Each row is a point on a landscape with many valleys, with its height.
From any point a ball rolls to the lowest of the 6 points nearest to it. It stops when none of these is lower. Distance is the straight distance between rows; heights are no part of it.
<167>: [115 116 127 131 143  95  80 153]  (h 2.91)
<179>: [175 193  95 108 117 153 110  69]  (h 7.33)
<677>: [164  95 137 182 174 136 171  74]  (h 3.55)
<236>: [160 193  94  87 111 104 149 126]  (h 2.47)
<923>: [ 95  90 153 123 138 128 129 161]  (h 1.82)
<659>: [152  77 141 169 173 126 115  94]  (h 1.90)
<360>: [ 96  93 157 146 188 151 134 132]  (h 1.43)
<420>: [120 127 130 113  81 117 138 153]  (h 1.08)
<501>: [ 98 102 152 157 206 156 140 124]  (h 1.50)
<913>: [138  95 128 153 156 100  73 124]  (h 2.80)
<1034>: [178 196  91 101 110 140 131  80]  (h 2.83)
<126>: [123 119 134 115  76 125 147 145]  (h 0.85)
<595>: [113  87 139 145 156 114  88 143]  (h 2.22)
<273>: [133 123 134 125  62 144 144 123]  (h 1.07)
<503>: [138 187  97  86 129  90 130 153]  (h 4.01)
<577>: [152 109 133 186 185 147 175  67]  (h 0.91)
<614>: [171 192  98 113 106 150 109  72]  (h 6.75)
<110>: [150  92 138 183 191 148 152  77]  (h 6.72)
<118>: [152 154 114 129  60 142 121  99]  (h 0.94)
<69>: [ 82 100 160 128 164 158 170 147]  (h 2.30)
<972>: [110 118 129 121 130  99  95 162]  (h 2.64)
<684>: [144  83 147 175 188 144 132  88]  (h 2.69)
<120>: [138 160 112 107  74 114 135 141]  (h 1.84)
<151>: [163 184 101 122 103 154  93  73]  (h 3.92)
<422>: [118 136 124 108  98 103 121 162]  (h 2.65)
<445>: [162 174 103 123  79 143 113  86]  (h 1.55)
<388>: [152 156 111 120  64 132 130 110]  (h 0.76)
<280>: [138 170 107 102  85 106 131 144]  (h 2.94)
<802>: [107  98 137 129 142 107  93 154]  (h 2.39)
<80>: [ 99 100 161 122 124 160 183 147]  (h 2.38)
<871>: [147 140 121 130  57 149 128 101]  (h 1.06)
<851>: [129  80 142 153 166 117  89 123]  (h 1.97)
<758>: [159 181  97 106  81 122 134 112]  (h 2.31)
<722>: [162 192  96 117 124 162  84  68]  (h 0.39)
<247>: [130 178 101  98 146  79 103 160]  (h 4.05)
<971>: [ 80 111 156 134 173 169 174 149]  (h 1.94)
<626>: [128 174 101  97 115  88 117 159]  (h 2.99)
<948>: [127 114 122 135 153  92  70 145]  (h 3.12)
<1043>: [118 132 124 111  86 112 129 156]  (h 1.54)
<861>: [119  82 149 161 192 144 122 114]  (h 1.85)
<929>: [148 147 121 119  61 132 133 113]  (h 0.89)
<526>: [169 194  97 100  91 122 136 104]  (h 0.82)
<525>: [146 139 121 122  59 138 132 113]  (h 0.93)
<721>: [131  89 147 172 200 149 133  96]  (h 3.88)
<938>: [128 148 116 108  77 112 134 149]  (h 2.01)
<25>: [120  77 147 155 176 126 103 122]  (h 1.89)
<799>: [102  82 155 148 180 140 124 133]  (h 1.78)
<308>: [166 185  99 120 114 157  93  73]  (h 4.95)
<491>: [114 139 116 119 137  88  81 159]  (h 3.56)
<12>: [137 184 101  89 118  91 128 155]  (h 3.93)
<398>: [ 82 106 155 140 186 163 161 142]  (h 1.05)
<977>: [156 196  97  85 114 103 143 135]  (h 2.75)
<671>: [130  78 146 166 188 140 121 104]  (h 0.90)
<627>: [ 98  99 155 121 120 157 176 150]  (h 2.02)
<672>: [109  80 152 145 177 137 117 136]  (h 1.92)
<589>: [161 181  99 112  78 132 130 103]  (h 2.24)
<602>: [ 87  94 158 129 155 153 158 154]  (h 2.00)
<606>: [102  99 143 121 124 114 117 162]  (h 2.16)
<931>: [117 112 138 182 212 162 146  90]  (h 8.78)
<193>: [109 101 145 115  94 138 158 149]  (h 0.84)
<230>: [149 193  98  87 106  99 138 145]  (h 3.07)
<488>: [102  99 146 119 104 130 147 157]  (h 0.83)
<760>: [111 131 121 112 108 101 109 167]  (h 3.10)
<690>: [ 97  93 154 122 145 142 147 157]  (h 1.58)
<257>: [155 168 108 117  67 127 133 112]  (h 1.04)
<218>: [145  77 138 168 164 112  93 108]  (h 2.03)
<93>: [139 151 115 115  65 124 137 131]  (h 1.11)
<940>: [ 99  95 156 120 120 142 161 156]  (h 1.17)
<714>: [122 169 104 101 131  84 102 165]  (h 3.29)
<936>: [124  91 136 146 156 105  81 132]  (h 2.26)
<465>: [166  83 138 175 170 133 152  77]  (h 2.50)
<20>: [134  77 144 163 177 131 107 105]  (h 1.61)
<618>: [103  95 142 131 145 111 100 158]  (h 2.23)
<407>: [128 111 142 123  66 147 155 124]  (h 1.19)
<630>: [104 114 134 118 118 109 116 166]  (h 1.76)
<904>: [120 160 112 104 107  92 113 165]  (h 0.65)
<286>: [114 103 145 117  82 145 161 142]  (h 1.00)
<39>: [165 108 129 183 174 142 189  72]  (h 5.63)
<46>: [ 84 106 155 147 191 164 156 138]  (h 0.63)
<132>: [159 162 108 127  69 145 114  90]  (h 1.12)
<170>: [142 168 107 106  80 113 137 135]  (h 2.32)
<537>: [164 192  94 106 148 165  88  69]  (h 7.23)
<1047>: [106 122 128 118 117 101 107 169]  (h 2.45)
<795>: [108 109 142 115  92 126 147 155]  (h 0.68)
<426>: [177 196  95  97 102 127 139  95]  (h 1.75)
<97>: [ 95  91 149 127 139 124 122 160]  (h 1.91)
<865>: [121 159 108 107 120  86 109 165]  (h 2.42)
<131>: [135 100 141 182 203 152 144  83]  (h 7.21)
<186>: [ 90 113 149 158 207 164 151 127]  (h 1.31)
<444>: [125 115 136 119  72 133 147 140]  (h 0.92)
<91>: [ 85  93 155 134 174 155 156 145]  (h 1.49)
<307>: [134 130 128 116  68 131 142 135]  (h 0.97)
<321>: [107  94 152 161 202 155 133 116]  (h 1.99)
<502>: [105  90 146 133 147 119 113 154]  (h 2.08)
<375>: [133 174 106 100 103  96 126 155]  (h 3.15)
<601>: [109 110 135 113  97 118 136 161]  (h 0.88)
<142>: [114 141 119 110 111  95 106 169]  (h 3.05)

Two balls start at each pair of points below. Name the first point that both come to, or write never.
<503> / <230> => <526>
<307> / <407> => <795>
<1047> / <618> => <795>
<280> / <170> => <388>
<273> / <940> => <795>
<167> / <606> => <795>

Where does a ball stop that starts at each point below?
<938> => <795>
<948> => <671>
<445> => <388>
<972> => <795>
<444> => <795>
